Each row is a point on a landscape with many valleys, with its height.
From any point a ball rolls to the lowest of the 2 points nearest to it. It stops when none of these is lower. Distance is the straight distance between rows; heights are no part of it.
J_603 (h 81.3): [ 0.29  0.17  1.47 -1.49  3.26 -0.09  1.33 -0.72  1.41  0.32 -0.67 -0.79
  0.65  0.57 -0.43 -1.64 -1.54  1.33 -1.09  0.55 -1.83 -1.01  0.28  0.15
  1.36]
J_450 (h 77.5): [-2.37 -1.14 -1.54 -2.12 -0.31 -0.58  0.50  1.34  1.82  1.13 -0.32 -1.30
  0.23  2.57 -0.50 -1.38 -0.92  0.77 -0.90 -0.10 -1.43 -1.83  0.39 -1.57
 -2.79]
J_898 (h 14.1): [-2.27  0.46  0.18 -1.41  0.38  1.14 -1.26 -0.21  2.90  1.29 -1.74 -0.09
  0.46  1.77  1.41 -0.59 -2.87 -1.01 -2.73 -0.34 -2.15 -3.15 -0.05 -2.44
 -2.24]
J_191 (h 82.7): [-0.27 -1.44 -2.05  0.74 -2.14 -0.46  1.29  0.73 -0.75  0.60  0.47 -0.90
 -0.23  0.49 -0.44  0.43  1.68  1.58  0.89 -0.28  0.41 -0.03  0.69  0.05
 -1.49]
J_98 (h 40.1): [ 1.80  1.16  0.61  0.12  1.07 -0.45 -0.15 -0.14 -0.23 -0.48  0.28  3.61
  0.47 -2.05  1.28 -2.17 -0.74  0.37  0.53  0.75  0.54  1.93 -0.81  3.01
  2.81]
J_266 (h 37.5): [-2.50 -1.28  0.59 -0.28 -2.34  0.63 -2.44 -0.13 -1.50  0.41  0.62 -3.29
 -2.26  3.29 -0.53  3.00 -0.11 -2.75 -1.98 -0.20 -0.50 -1.39 -1.87 -3.56
 -3.74]
J_238 (h 53.5): [-1.24 -0.09  1.68  0.20  1.67 -1.20 -1.57 -1.54 -0.96 -1.10  0.18 -0.53
 -1.82 -0.79 -1.70 -0.13  1.63 -1.62  1.91  1.07  2.86  0.44 -0.27  1.08
 -0.06]
J_400 (h 39.7): [-1.88 -1.63  0.99 -1.07 -2.71 -0.32 -1.92 -0.98 -0.62 -0.40  0.25 -3.53
 -2.62  2.48 -1.62  2.08  0.75 -2.73 -1.38 -0.31 -0.22 -1.56 -0.37 -2.36
 -3.17]
J_62 (h 78.7): [ 1.25  2.05  2.31 -0.48  2.40  0.33  0.35 -0.78  0.49 -0.38 -0.51 -0.12
  1.58 -0.06  0.42 -1.07 -1.36 -0.53 -1.52 -0.03 -2.23  0.58 -0.79 -0.87
  2.53]
J_608 (h 75.4): [-2.55 -1.60 -2.40 -1.45 -2.83  1.16 -1.15  1.98 -0.05  1.94  0.20 -1.80
 -0.97  2.67  0.23  1.09 -0.87 -1.30 -2.07 -0.30  0.86 -1.78 -1.05 -2.93
 -3.68]
J_61 (h 69.5): [ 1.46  0.37 -1.00  0.14 -1.62 -0.09  0.73 -0.08  0.00 -0.16 -0.76 -0.06
  0.17 -0.13  1.31  1.11  0.71 -0.92  0.49 -2.44  1.62 -1.47  1.97 -0.45
 -0.03]
J_930 (h 24.2): [-1.28 -1.59 -1.23 -1.24 -0.80 -2.15 -0.06  0.24 -0.11  0.03  0.21 -0.73
 -1.18  0.54 -0.94 -0.81  1.26  0.18  1.98 -1.01  2.07 -0.48  1.81  0.18
 -1.84]
J_197 (h 45.6): [-0.65 -0.33 -0.10  0.81 -1.29 -2.03 -1.03 -0.24 -1.64  0.43  0.34 -0.88
 -1.68 -0.23 -0.68  1.23  2.21 -0.70  2.03 -1.33  2.08  0.87  1.01 -0.18
 -0.59]
J_595 (h 60.1): [ 1.28  1.65 -1.07  1.36 -1.95  0.68  1.26  2.05 -0.37 -0.81  0.16  0.42
  1.71 -0.83  0.98  1.11  0.65 -0.11 -0.49 -1.18 -0.69  1.41  0.50 -0.72
  0.99]
J_725 (h 11.6): [ 0.87  0.34 -0.24  0.74  0.11  0.10  2.14  0.40  1.05 -0.38  0.06  0.92
  1.19 -0.68  0.00  0.28 -0.06  2.02 -0.32  0.54 -1.59  0.26  1.17  0.63
  1.54]
J_202 (h 50.5): [-0.14 -0.20  0.42 -0.20  0.10 -1.49 -2.11 -1.09 -1.28 -0.08 -0.27  0.28
 -1.60 -0.30  0.18  0.74  0.99 -2.12  2.65 -1.68  3.54 -0.13  0.81  0.39
 -0.47]
J_80 (h 68.4): [ 0.28 -0.47 -0.10  1.33  0.44  0.57  0.74  1.27  0.85  0.77  0.56  1.80
  2.15 -0.46  0.35 -0.45 -1.34  2.91 -0.98 -0.32 -5.15  0.85  1.03  0.15
  1.85]
J_850 (h 27.7): [-1.41 -2.50 -2.07 -1.50 -2.07 -1.94 -0.38  0.79 -1.16  0.80  0.79 -1.72
 -1.51  1.43 -1.31  0.13  1.96 -0.14  1.23 -1.33  1.81 -0.33  1.32 -1.13
 -2.33]
J_835 (h 54.2): [-0.09 -0.29  1.16 -1.43  2.58 -0.83 -2.42 -1.11 -0.84 -0.39 -0.48  1.00
 -0.67 -0.02  0.37 -1.19  0.28 -2.38  2.09 -0.51  3.74  0.23 -1.41  1.31
 -0.36]
J_955 (h 14.8): [-0.42 -1.13 -0.55 -0.39  1.18 -1.27  1.43 -0.43  0.97 -0.36 -0.24  0.43
 -0.32 -0.66 -1.08 -1.54  0.82  1.36  1.70  1.02  0.51 -0.04  1.22  2.09
 -0.41]
J_897 (h 74.1): [-1.20  1.52  0.62 -0.32 -0.70  1.11 -0.79  0.16  0.96 -0.78 -1.39 -1.89
  0.03  1.51  1.70  1.38 -2.00 -3.18 -2.32 -0.64 -1.02 -2.43 -0.51 -2.56
 -2.22]
J_150 (h 28.7): [ 0.48 -1.35  0.71  2.17 -2.90  2.14 -1.22  0.15 -3.17  0.76  0.95 -2.82
 -1.93  1.22 -0.35  3.91  1.86 -0.94 -1.64 -0.58 -0.28 -0.09 -0.40 -2.11
 -2.16]
J_724 (h 77.4): [ 0.91  2.72  0.99  0.53  0.77  1.32  0.62  0.68  0.61 -0.39 -0.48 -0.11
  1.89 -0.44  0.41  0.65 -1.11 -0.76 -1.57 -0.66 -2.43  0.22 -0.14 -1.60
  1.68]
J_255 (h 14.0): [ 3.10 -0.22  1.33 -1.02  0.83  1.82  1.19 -1.32  1.43  0.04 -0.07  2.51
  0.16 -1.17  0.16 -1.36 -1.51  1.60 -1.01  0.95  1.01  0.22 -0.44  2.60
  4.00]
J_268 (h 15.7): [ 0.53 -0.63 -0.48  0.54  1.23 -1.58  0.32 -0.27  0.51 -0.74  0.43  3.66
  0.10 -2.02  0.84 -2.00 -0.73  2.43  0.76  1.84 -0.89  1.79  0.99  5.05
  1.48]
J_259 (h 7.4): [ 1.54 -1.17  1.06 -0.56  2.10  0.06  1.40 -1.34  1.51  0.04  0.00  1.55
 -0.67 -0.84 -0.65 -1.56 -1.26  2.67  0.36  2.49  1.07  0.42 -0.12  4.06
  2.43]
J_618 (h 19.5): [-0.60 -1.40 -0.73  0.30  0.21 -1.53  0.14 -1.09 -0.04 -0.07 -0.04  0.51
 -1.24 -0.36 -0.94 -0.54  0.99  0.63  2.83  0.12  2.51 -0.09  1.30  1.65
 -0.58]
J_819 (h 64.1): [-0.47 -0.29 -0.89  0.34  0.42 -1.86  1.15  0.81  0.56  0.11  0.38  0.53
  1.25 -0.75  0.34 -1.48  0.41  2.00  0.41  0.59 -2.74  1.98  1.06  2.69
 -0.15]
J_116 (h 53.1): [ 0.66  1.14 -0.04  1.73 -1.68 -0.82  0.36 -0.40 -0.96 -1.94  1.11  1.33
 -0.34 -2.72 -0.65  0.78  1.48 -0.63  0.26  0.82  1.83  1.74 -0.01  0.66
  1.73]
J_644 (h 22.9): [ 1.47  0.71  2.37 -1.74  1.60  0.79 -0.28 -2.15  0.47 -1.12 -1.57 -1.48
  0.15  0.55  0.97 -1.37 -0.75 -2.26 -0.96 -0.69  1.10 -1.17 -1.08  0.12
  1.23]
J_785 (h 58.5): [-0.14  1.14 -1.14  1.89 -1.12 -0.94  1.69  1.45 -1.14 -0.67  0.85 -0.36
  0.97 -1.30 -0.51  0.19  1.59  0.94  0.04  1.41 -1.03  2.44 -0.67  0.09
 -0.06]
J_328 (h 4.5): [ 0.50 -0.02 -0.84  2.39 -2.14  2.46  1.34  0.49 -0.51 -0.58  0.46 -1.27
  0.01  0.67 -0.38  2.85  0.66  0.53 -1.15  0.33  0.12 -0.42 -0.57 -2.07
 -0.80]
J_624 (h 57.3): [-0.98 -0.23  1.02  1.28  0.94 -1.48 -2.34 -1.30 -1.31 -0.25  1.10  0.60
 -2.51 -1.40 -1.91  0.92  2.11 -0.55  2.29  1.10  2.33  0.79 -0.42  1.63
 -0.48]
J_161 (h 20.5): [ 1.97  0.95  1.37  0.36  0.02  1.63  0.32 -1.87  0.29 -2.20  0.13  1.94
 -0.95 -1.81 -0.89  0.09  0.08 -0.46 -0.16  1.33  2.20  0.63 -0.18  1.21
  3.16]
J_410 (h 31.9): [ 1.90  0.17  1.47 -0.24  1.91 -0.02 -0.94 -1.20 -0.21  1.17 -0.69  2.60
  0.80 -0.92  1.49 -3.34 -1.34  1.07  0.33 -1.28 -0.99  1.37 -1.10  2.41
  3.66]
J_576 (h 12.6): [-1.10  0.00  0.50 -0.57  1.46  0.98  0.47 -0.74  3.33  1.05 -1.00 -0.54
  0.48  1.72  0.30 -0.51 -2.74  0.52 -2.42  0.31 -2.93 -3.64 -0.11 -1.83
 -0.97]
J_672 (h 59.1): [ 0.18  0.09 -0.95 -0.01  0.96 -1.59 -1.66 -0.12 -1.26 -0.26 -0.52  3.01
 -0.64 -0.43  1.05 -1.03  0.13 -0.86  3.99  0.09  3.42  0.75  0.65  2.21
 -0.08]
J_729 (h 32.5): [-0.74 -1.04 -0.01  1.91 -2.17  2.74 -0.85  0.73 -2.49  0.57  0.38 -2.59
 -1.55  1.97  0.00  3.73  0.44 -1.19 -1.72  0.06 -0.05 -0.37 -1.78 -2.98
 -2.73]
J_12 (h 20.0): [-1.08 -0.86 -0.25 -0.21  0.50 -0.27  1.65 -0.42  0.61 -0.27 -0.23 -1.68
 -0.22  0.54 -1.93 -0.32  1.01  0.99  0.46  0.66  0.18 -0.78  0.66 -0.65
 -1.17]
J_463 (h 61.7): [ 1.94  2.36 -0.22  0.64 -1.08  0.49  0.92  0.50 -0.70 -1.22  0.24  1.27
  1.62 -1.76  1.12  0.64  0.42 -0.66 -0.01 -0.80  0.31  1.49  1.11 -0.35
  1.81]
J_309 (h 74.4): [-2.58 -0.46 -1.64 -1.82 -3.40  0.42 -2.08  1.03  0.77  0.83 -0.16 -2.10
 -0.77  2.53  0.55  1.37 -1.77 -3.26 -2.46 -0.03  0.23 -2.21 -0.74 -2.47
 -3.70]
J_931 (h 7.2): [ 0.49  0.10 -1.70  2.12 -1.97  2.79  2.20  1.87  0.09 -0.35  0.51  0.19
  1.01  0.34 -0.36  1.95 -0.18  1.79 -1.28  0.65 -0.45  0.34 -0.64 -1.43
 -0.24]
J_996 (h 38.9): [-0.90  0.86 -0.11 -2.45 -0.13 -1.98 -1.50  0.68 -0.43  0.08 -0.20 -1.69
  0.73  0.88  0.69  0.32 -0.03 -3.12  0.36 -2.62  0.79 -0.32  0.55 -2.03
 -1.35]
J_781 (h 40.2): [ 0.41 -0.92  0.00  1.34 -2.83 -1.29 -1.35 -0.21 -2.54  1.38  1.11 -1.66
 -2.25 -0.19 -0.64  2.56  3.27 -0.37  0.79 -1.45  1.45  1.37  0.59 -0.58
 -0.83]
J_29 (h 75.0): [-0.19  1.22  0.66 -0.20  0.03  0.56  0.14  0.02  0.46 -0.77 -0.87 -1.81
  0.39  1.15  1.06  1.63 -0.63 -2.42 -0.77 -0.56 -1.01 -1.30 -0.22 -2.56
 -0.77]
J_377 (h 36.3): [ 1.83  1.59  1.50 -0.47  1.68 -0.05 -0.17 -0.43 -0.28 -0.14 -0.45  1.61
  1.13 -1.37  0.77 -2.09 -0.40 -0.09  0.25 -0.32 -0.02  0.95 -0.32  1.69
  2.46]
J_586 (h 20.4): [ 1.43 -0.77  0.44  0.04  1.78 -0.40 -0.74 -0.87  0.54  0.48  0.78  4.46
 -0.16 -1.37  1.49 -2.72 -1.76  2.45  0.33  1.21 -1.02  1.92 -0.12  5.72
  2.96]
J_481 (h 11.5): [ 1.18 -0.10 -0.69  0.92  0.25 -0.80  1.23 -0.31  0.57 -1.12  0.80  2.82
 -0.28 -1.78  0.05 -1.00 -0.11  2.06  0.35  1.94  0.70  1.57  1.17  3.35
  1.71]
J_817 (h 25.8): [ 0.66  1.31  2.27 -2.43  2.59 -0.44 -0.83 -1.55  0.17 -0.21 -1.28 -1.32
  0.84  0.51  1.05 -1.81 -0.43 -1.98 -0.55 -0.92  0.11 -0.20 -0.96 -0.77
  0.27]
J_369 (h 11.0): [-0.22 -1.50  0.48 -0.46  2.34 -0.86  1.70 -1.10  1.42 -0.12 -0.37  0.37
 -0.19 -0.88 -0.99 -1.80 -0.51  2.30  0.74  2.12  0.37  0.63  0.88  3.38
  0.95]
J_271 (h 31.0): [-2.10 -1.71 -2.19 -2.38 -2.09 -0.74 -0.65  1.79 -0.48  1.43  0.59 -2.10
 -0.75  2.05 -1.19 -0.42  0.75 -0.48  0.27 -0.80  0.68 -0.66 -0.23 -2.16
 -3.15]
J_841 (h 15.8): [-1.22  0.85 -0.12 -1.20  0.70  0.44 -0.70  1.02  1.74  1.39 -1.38 -0.05
  1.63  0.85  0.79 -0.97 -1.89 -0.18 -1.49 -1.73 -2.72 -2.30  0.31 -2.11
 -1.35]
J_81 (h 80.1): [-0.32 -1.26 -1.64  0.44 -0.18  0.43  1.92  1.47  1.33  0.54  0.00  0.05
  1.36  0.51  0.42 -0.29 -0.22  2.27  0.16 -0.45 -2.78 -0.27  1.12  0.05
 -1.24]
J_958 (h 73.4): [-2.09  0.64 -0.72 -0.96 -1.99  0.60 -1.06  0.94  0.83  0.10 -1.31 -2.01
 -0.04  1.72  1.65  1.39 -1.55 -3.06 -1.75 -1.34 -0.54 -2.57 -0.29 -2.55
 -3.00]
J_909 (h 12.5): [-1.19  0.51 -1.09 -0.42 -0.06 -0.11  0.28  1.86 -0.12  0.45 -0.36 -1.73
  0.90  0.97  0.23  0.02 -0.19 -0.50  0.14 -0.70 -1.15  0.03 -0.33 -1.76
 -1.75]
J_820 (h 67.4): [ 1.77  0.46 -1.02  1.20 -1.88 -0.11  0.68 -0.39 -0.67 -1.05 -0.03  1.48
 -0.51 -0.83  0.64  0.62  0.99 -0.49  1.84 -1.44  2.90  0.09  1.99  0.35
  0.85]
J_604 (h 16.3): [ 2.18 -0.07  0.91  0.09  0.42  1.53 -0.65 -1.73  0.47 -1.84  0.58  3.32
 -1.66 -2.13 -1.29 -0.24 -0.45  0.30  0.80  2.84  3.41  0.74 -1.49  2.60
  3.13]
J_515 (h 79.2): [-1.30 -1.04 -1.39  0.14  0.47  0.68  0.74  1.67  1.56  1.91 -0.08  0.52
  1.59  0.78  0.79 -0.64 -1.25  2.45 -0.71 -0.91 -3.64 -1.03  0.74 -0.71
 -1.61]
J_848 (h 49.9): [ 0.86  1.57  0.58  1.88 -1.01 -0.84 -1.15 -1.08 -1.67 -1.42  0.57  1.85
 -0.62 -2.07 -0.37  1.15  1.42 -1.20  1.08 -0.12  2.89  1.32 -0.05  0.90
  1.64]
J_638 (h 61.2): [-0.27  0.24 -1.13  0.91 -0.94 -1.65  1.28  1.61 -0.81  0.11  0.78  0.27
  0.91 -1.25  0.24 -0.48  1.29  1.18  0.89  0.24 -0.90  1.94  0.76  1.18
 -0.74]
J_738 (h 9.4): [ 1.30  0.38 -0.91  1.00 -1.58  1.79  2.80  0.94  1.35 -0.98  0.56  0.91
  1.10 -0.42 -0.70  1.28  0.04  1.96 -1.21  1.10 -0.94  0.57  0.73 -0.47
  1.30]
J_794 (h 7.3): [ 0.01  0.10 -0.16  1.42 -0.42  2.41  2.20 -0.26  1.01 -0.36 -0.34 -1.96
 -0.38  0.87 -0.91  1.67  0.13  0.60 -1.37  0.90 -0.54 -0.89 -0.12 -1.83
 -0.59]
J_551 (h 19.8): [ 0.07 -1.02 -1.55  1.26 -3.01  1.64 -0.09  1.75 -3.24  1.54  1.08 -2.28
 -0.53  0.81  0.25  3.50  2.11  0.77 -0.05 -0.16  0.22  0.47 -0.74 -1.92
 -1.58]
J_221 (h 28.1): [ 1.23 -1.22  1.79 -0.94  2.97 -0.33 -0.89 -1.56  0.04  1.82 -0.42  1.88
  0.16 -0.37  1.02 -3.59 -1.60  1.96  0.50 -0.74 -1.75  0.86 -1.39  3.45
  3.39]
J_54 (h 45.7): [-0.64  0.34  0.64 -1.61  0.96 -0.98  0.07 -0.51  0.29 -0.66 -1.01 -1.66
 -0.05  0.42 -0.36 -0.67  0.86 -1.72  0.45 -0.93  0.88 -1.43  0.52 -0.66
 -0.78]
J_809 (h 80.0): [ 1.49  1.38  2.44 -0.60  2.28  0.25 -0.17 -0.85  0.06  0.89 -0.34  0.81
  1.52 -0.47  0.54 -2.03 -1.29  1.31 -0.92 -0.39 -2.97  0.42 -1.07  0.12
  3.41]
J_660 (h 65.2): [ 1.29  0.87 -0.93  1.21 -0.83 -0.73  0.54  0.07 -0.60 -0.93 -0.01  2.58
 -0.15 -1.55  1.18 -0.27  0.31  0.10  2.06 -0.70  2.35  1.21  1.57  1.86
  1.26]
J_175 (h 11.1): [-0.13 -0.15  0.08 -0.32  1.44  1.35  1.37 -0.68  2.49  0.18 -1.27 -1.30
  0.44  0.91 -0.08  0.10 -1.52  0.83 -2.00  1.05 -1.56 -2.50  0.14 -1.52
 -0.37]
J_246 (h 24.3): [ 1.19 -1.48  1.24 -0.86  2.80 -0.51  0.06 -0.99  0.95  0.87  0.10  2.65
  0.26 -1.05  0.93 -3.05 -1.48  2.83  0.19  0.69 -1.68  0.92  0.25  4.68
  2.52]
J_19 (h 19.9): [ 1.54  1.12  1.98 -0.15  1.27  1.03  0.86 -1.97 -0.10 -1.75 -0.92 -1.03
  0.18 -0.55  0.48 -0.38  0.06 -1.50 -0.76  0.17  0.81 -0.52 -0.26 -0.27
  1.39]
J_903 (h 76.5): [-2.78 -1.13 -2.52 -2.17 -1.42  0.14 -0.87  1.90  1.19  1.58  0.07 -0.95
 -0.14  3.02 -0.63 -0.08 -1.63 -0.59 -1.92  0.00 -0.64 -1.77 -0.62 -2.77
 -3.65]
J_513 (h 41.4): [-1.44 -0.96  0.76 -1.51 -1.80 -0.44 -1.29 -1.50 -0.25 -0.82  0.06 -3.14
 -1.90  1.33 -1.21  1.45  0.66 -3.03 -0.77 -0.79  0.91 -2.18  0.53 -1.79
 -2.17]
J_669 (h 78.4): [-1.72 -1.71 -0.97 -1.55  1.00 -0.27  0.32  1.57  2.22  1.80 -0.35  0.29
  1.06  1.58  0.02 -1.54 -1.25  1.93 -0.71 -0.93 -3.44 -1.80  0.65 -1.23
 -1.89]
J_373 (h 49.2): [ 0.70  0.24 -0.02  0.62  1.84 -0.28 -1.39 -0.74 -0.33 -0.80  0.30  2.54
 -1.37 -1.73 -0.52 -1.11 -0.17  0.16  2.36  2.93  2.05  1.26 -1.37  3.58
  0.72]
J_152 (h 29.1): [-0.03  1.04  1.89 -1.63  2.54 -1.02 -1.00 -0.39  0.10  0.75 -0.77  0.12
  1.94 -0.14  1.01 -2.53 -0.33 -0.68 -0.09 -1.62 -1.73  0.19 -0.55 -0.22
  1.04]
J_182 (h 78.3): [-0.11  1.84  0.80  1.26  1.48  1.57  0.80  0.65  0.60  0.05 -0.27  0.43
  1.49 -0.07  0.06  0.38 -2.00  0.69 -1.67  0.47 -3.72  0.59 -0.48 -2.19
  1.84]
J_635 (h 33.9): [ 0.22 -0.33  0.55  2.88 -2.72 -0.57 -1.03 -0.54 -2.62  1.04  1.60 -0.75
 -1.86 -1.24 -1.46  2.52  3.81  0.61 -0.57 -0.39  1.06  1.37 -0.18 -0.59
 -0.39]
J_888 (h 80.4): [-0.33 -0.14  1.68 -0.82  3.20  0.03  0.09 -0.93  1.73  1.67 -0.43 -0.33
  1.06  0.89  0.02 -1.73 -2.49  2.15 -1.17  0.39 -4.60 -1.07 -0.25 -0.34
  1.73]
J_877 (h 43.4): [-0.72 -0.17  0.32 -0.78 -0.84 -0.45 -0.56 -1.34 -0.06 -0.80 -0.30 -2.28
 -1.09  0.76 -0.97  0.84  1.47 -2.30  0.37 -0.95  1.46 -1.53  0.44 -1.43
 -1.18]
J_709 (h 47.8): [-0.03 -0.23  1.09 -1.15  2.00 -0.68  0.07 -1.17  0.64 -0.54 -0.71 -0.61
 -0.40  0.00 -0.80 -1.03  0.66 -1.17  0.94  0.07  1.50 -0.63 -0.10  0.55
  0.20]
J_593 (h 44.8): [ 1.83  1.42  0.71  0.72  0.81  0.09 -1.58 -0.99 -1.09 -1.51  0.00  2.46
 -0.12 -1.54  0.97 -0.01  0.17 -1.64  1.93  0.06  3.42  1.11 -0.79  1.66
  1.80]
J_614 (h 9.3): [ 0.57 -0.17  0.30  0.34  0.34  1.57  2.10 -1.28  1.72 -0.71 -0.92 -1.35
  0.16  0.69 -0.76  0.89 -0.75  0.20 -1.10  0.51 -0.25 -1.91  0.57 -1.22
  0.27]
J_375 (h 40.3): [ 1.41  1.53  1.36 -0.03  1.89 -0.61 -0.99 -0.71 -0.82 -1.09 -0.47  1.41
  1.02 -1.34  1.55 -1.09  0.03 -1.51  1.36 -0.34  1.65  1.13 -0.91  1.72
  1.65]
J_652 (h 54.3): [ 0.41 -0.26  0.43 -0.97  1.11 -1.30 -2.51 -1.35 -1.24 -0.38 -0.48  1.40
 -0.86  0.04  1.09 -0.36  0.49 -2.63  3.40 -0.97  4.12  0.05 -0.17  1.13
 -0.43]
J_379 (h 8.6): [-0.42  0.25 -1.62  0.99 -1.02  0.02  0.70  2.46 -0.99  1.02  0.36 -0.98
  1.54  0.66  0.05  0.48  0.49  0.78 -0.02 -0.33 -1.14  0.86 -0.41 -1.44
 -1.38]
J_189 (h 12.4): [ 1.77  0.28 -0.31  0.80 -0.27  0.58 -0.76 -1.27 -0.02 -1.58  0.69  4.66
 -1.45 -2.04 -0.12  0.08 -0.17  0.39  1.78  2.13  3.31  0.77 -0.73  2.56
  2.25]
J_100 (h 44.5): [ 1.61  0.61  0.19 -0.18  2.13  0.61 -1.28 -0.46  0.12 -0.32  0.09  3.87
 -0.76 -1.81  0.50 -2.02 -1.22  0.71  1.32  2.33  1.43  2.01 -2.44  3.95
  2.32]
J_565 (h 79.8): [-1.64 -0.46  1.23  0.28  2.74  0.64 -0.20  0.41  1.74  2.05 -0.44  0.06
  1.12  0.74  0.03 -0.91 -2.73  2.03 -1.05 -0.05 -5.04 -1.23 -0.23 -1.46
  0.80]
J_421 (h 56.0): [ 0.49  1.65 -0.32  1.96 -2.03 -0.26  1.18  0.76 -1.60 -1.62  1.19  0.02
  0.21 -1.71 -0.58  1.52  1.72  0.33 -0.52  1.03  0.03  2.32 -0.41 -0.38
  1.09]
J_403 (h 40.9): [-0.97  1.45  0.31 -2.39  0.38 -0.99 -1.28  0.54  0.38 -0.16 -1.19 -1.35
  1.24  1.38  1.25 -0.66 -1.00 -3.02 -1.21 -2.12 -0.60 -1.46  0.01 -1.93
 -1.29]
J_166 (h 24.5): [ 0.46 -0.32  0.02  1.97 -3.29  1.52 -0.69  0.52 -2.93  0.47  1.28 -1.99
 -0.68  0.43 -0.10  3.53  2.23 -0.56 -0.92 -0.24  0.39  0.81 -0.61 -2.02
 -0.84]
J_554 (h 54.8): [ 0.11  0.23  0.63  1.93  1.33 -0.36 -2.80 -1.29 -1.02 -1.10  0.93  2.53
 -2.30 -2.02 -1.35  0.72  1.22 -0.18  2.70  2.24  2.69  0.65 -1.11  2.49
  0.33]
J_331 (h 72.5): [-0.87  0.45 -1.83 -0.99 -1.86  0.36 -0.68  1.24  1.18  0.48 -0.80 -1.41
  0.13  1.28  1.77  1.04 -1.17 -1.88 -1.01 -2.32 -0.01 -2.87  0.44 -1.92
 -2.31]
J_110 (h 22.2): [-1.32 -2.14 -1.16 -0.63 -0.02  0.29  2.03  0.01  1.71  0.27  0.01 -1.84
 -0.04  1.57 -1.43  0.07  0.34  1.64 -0.48  1.14 -0.35 -1.60  0.42 -1.50
 -1.88]
J_535 (h 62.5): [ 0.69 -0.10 -1.02  0.72  0.56 -1.07 -0.17  0.02 -0.15 -0.39 -0.09  3.34
 -0.57 -0.72  0.89 -1.03 -0.16  0.69  3.00  0.24  2.29  0.82  1.23  3.02
  0.18]
J_291 (h 76.2): [ 0.82  1.93  0.49  0.48  0.38  0.59  0.92  0.60 -0.18 -0.83 -0.51 -1.01
  1.39 -0.02  0.46  1.16 -0.02 -1.43 -0.82 -0.47 -0.55  0.48 -0.20 -1.97
  0.17]
J_778 (h 79.1): [-1.49  0.86  0.34  1.60  1.39  1.50  0.03  0.88  1.15  1.54 -0.34  0.98
  1.73  0.52  0.29 -0.24 -2.41  1.70 -1.36 -0.70 -4.76 -0.29 -0.17 -1.89
  0.52]
J_645 (h 15.9): [-1.57 -0.88  0.04  0.21 -0.49 -0.57  0.47 -0.04 -1.32  0.04  0.45 -2.59
 -0.70  0.58 -1.85  1.03  1.98  0.36  0.20  0.28  0.19  0.05 -0.27 -1.65
 -1.79]
J_248 (h 23.1): [ 1.43  0.78  1.77  0.14  0.83  1.22  0.49 -2.19  0.06 -2.03 -0.42  0.44
 -0.37 -1.03 -0.49  0.24  0.41 -1.12  0.25  0.96  2.13  0.06  0.15  1.00
  1.76]
J_427 (h 8.3): [ 1.51  0.17 -0.32  0.50 -0.85  0.22  0.93 -0.63  1.01 -1.61  0.84  3.57
 -0.88 -2.25 -0.33 -0.64  0.01  0.99  0.82  2.10  2.01  1.26  0.84  2.74
  2.53]
J_344 (h 13.8): [-0.69 -0.63 -2.15  1.14 -1.72  1.05  0.24  3.11 -2.52  1.50  0.90 -1.41
  0.59  0.70  0.36  1.64  0.90  1.25  0.28  0.13 -0.31  1.07 -1.41 -1.94
 -2.13]
J_917 (h 33.3): [-1.64 -1.43 -2.10 -2.04 -2.32 -1.23 -1.58  1.86 -1.39  1.45  0.80 -2.63
 -0.47  2.02 -0.22  0.88  0.41 -1.65 -0.26 -1.20  0.91 -0.14 -0.39 -2.70
 -2.44]
J_129 (h 71.2): [ 0.09  0.26 -1.62 -0.40 -2.07  0.42  0.20  0.69 -0.23  0.21 -0.51 -1.52
  0.12  0.78  1.03  1.78  0.20 -1.63  0.07 -2.34  0.72 -2.14  1.08 -1.71
 -1.57]
J_73 (h 58.2): [ 0.79  1.50 -1.01  1.73 -2.61  0.73  0.92  1.83 -1.74 -0.61  0.81 -0.41
  0.94 -0.71 -0.14  2.48  1.22  0.08 -0.69 -0.19 -0.21  1.98 -0.25 -1.57
  0.39]
J_35 (h 14.4): [ 2.10  0.21  0.30 -0.14  0.43  1.01  2.04 -0.70  1.60 -1.16  0.12  1.60
  0.80 -1.05 -0.23 -0.59 -0.52  1.46 -0.59  1.10  0.14  0.24  0.77  1.62
  3.03]
J_977 (h 10.8): [ 2.16 -0.15  1.56 -0.70  1.70  1.33  1.10 -1.38  1.32  0.23  0.04  2.31
 -0.55 -1.04 -0.97 -1.52 -1.69  2.12 -0.72  2.29  1.03  0.91 -1.26  3.90
  3.59]
J_296 (h 15.1): [-1.34  0.34 -1.08 -0.90  0.08 -0.13 -0.35  1.55  1.03  1.24 -0.70 -0.88
  1.53  1.00  0.83 -0.25 -0.83 -0.51 -0.78 -1.69 -2.19 -1.15  0.59 -2.03
 -1.87]
J_112 (h 26.8): [-0.60 -0.04  0.31  2.01 -1.64 -1.43 -0.23 -0.08 -2.44 -0.22  1.70 -1.43
 -1.25 -1.20 -1.89  1.03  3.54  0.75  0.33  0.71  0.77  1.96 -0.41 -0.35
 -0.75]
J_874 (h 82.2): [ 0.69 -0.68  1.33 -1.60  2.59 -0.55  0.49 -0.80  1.56  0.65 -0.95  0.30
  1.08  0.04  0.04 -2.80 -1.29  1.41  0.03  0.16 -1.23 -0.64  0.52  1.73
  1.52]
J_581 (h 67.3): [ 0.90 -0.56  0.32  0.46  0.79 -0.41  0.37 -0.16  1.03  0.46  0.87  1.67
  1.75 -1.07  0.25 -1.34 -1.33  3.12 -1.10  0.32 -4.46  1.11  1.16  2.08
  3.05]
J_540 (h 81.1): [-0.57 -1.59 -2.54  0.65 -1.16 -0.12  2.58  1.29  0.70  0.68  0.37 -0.61
  0.89  0.60  0.18 -0.22  0.69  2.25  0.52 -0.12 -0.78 -0.02  1.16  0.56
 -1.68]
J_598 (h 50.4): [-0.76  0.20  1.72 -1.12  2.24 -1.26 -1.15 -1.07 -0.77 -0.76 -0.18 -0.39
 -0.40 -0.55 -0.92 -1.22  0.70 -1.74  1.72  0.24  2.02  0.90 -0.53  0.80
  0.00]
J_902 (h 65.7): [ 0.03 -0.43  0.08 -0.16  1.44 -1.28  1.47  0.10  1.22  0.36  0.20  0.84
  1.56 -0.71 -0.11 -2.34 -0.30  2.54  0.06  0.31 -3.21  0.94  1.34  2.40
  0.93]
J_286 (h 35.9): [-1.37  0.29 -1.39 -1.76 -1.38 -1.85 -1.35  2.14 -0.95  1.05  0.36 -2.52
  0.13  1.32  0.74  1.19  0.68 -2.20  0.08 -2.04  0.70 -0.24 -0.07 -2.39
 -2.20]
J_148 (h 21.4): [-0.96  0.18  0.37  1.43 -0.16 -1.13  0.25 -0.12 -1.30 -0.52  0.80 -1.75
 -0.59 -1.00 -1.58  0.65  2.33  0.00  0.60  0.96  0.32  1.31 -0.23 -0.28
 -0.40]
J_418 (h 35.3): [-2.18 -1.15  0.10  0.29 -1.50  1.51 -0.86  0.71 -1.67  0.24  0.18 -3.29
 -1.70  2.17 -0.13  2.73  0.26 -1.74 -1.22  0.06 -0.15 -0.90 -1.59 -3.16
 -3.34]

Where does a ball stop that starts at each point below?
J_888: J_645
J_897: J_645
J_554: J_377
J_116: J_377
J_450: J_645
J_841: J_328
J_202: J_645
J_850: J_259
J_266: J_379
J_835: J_379
J_238: J_379
J_221: J_427
J_581: J_421
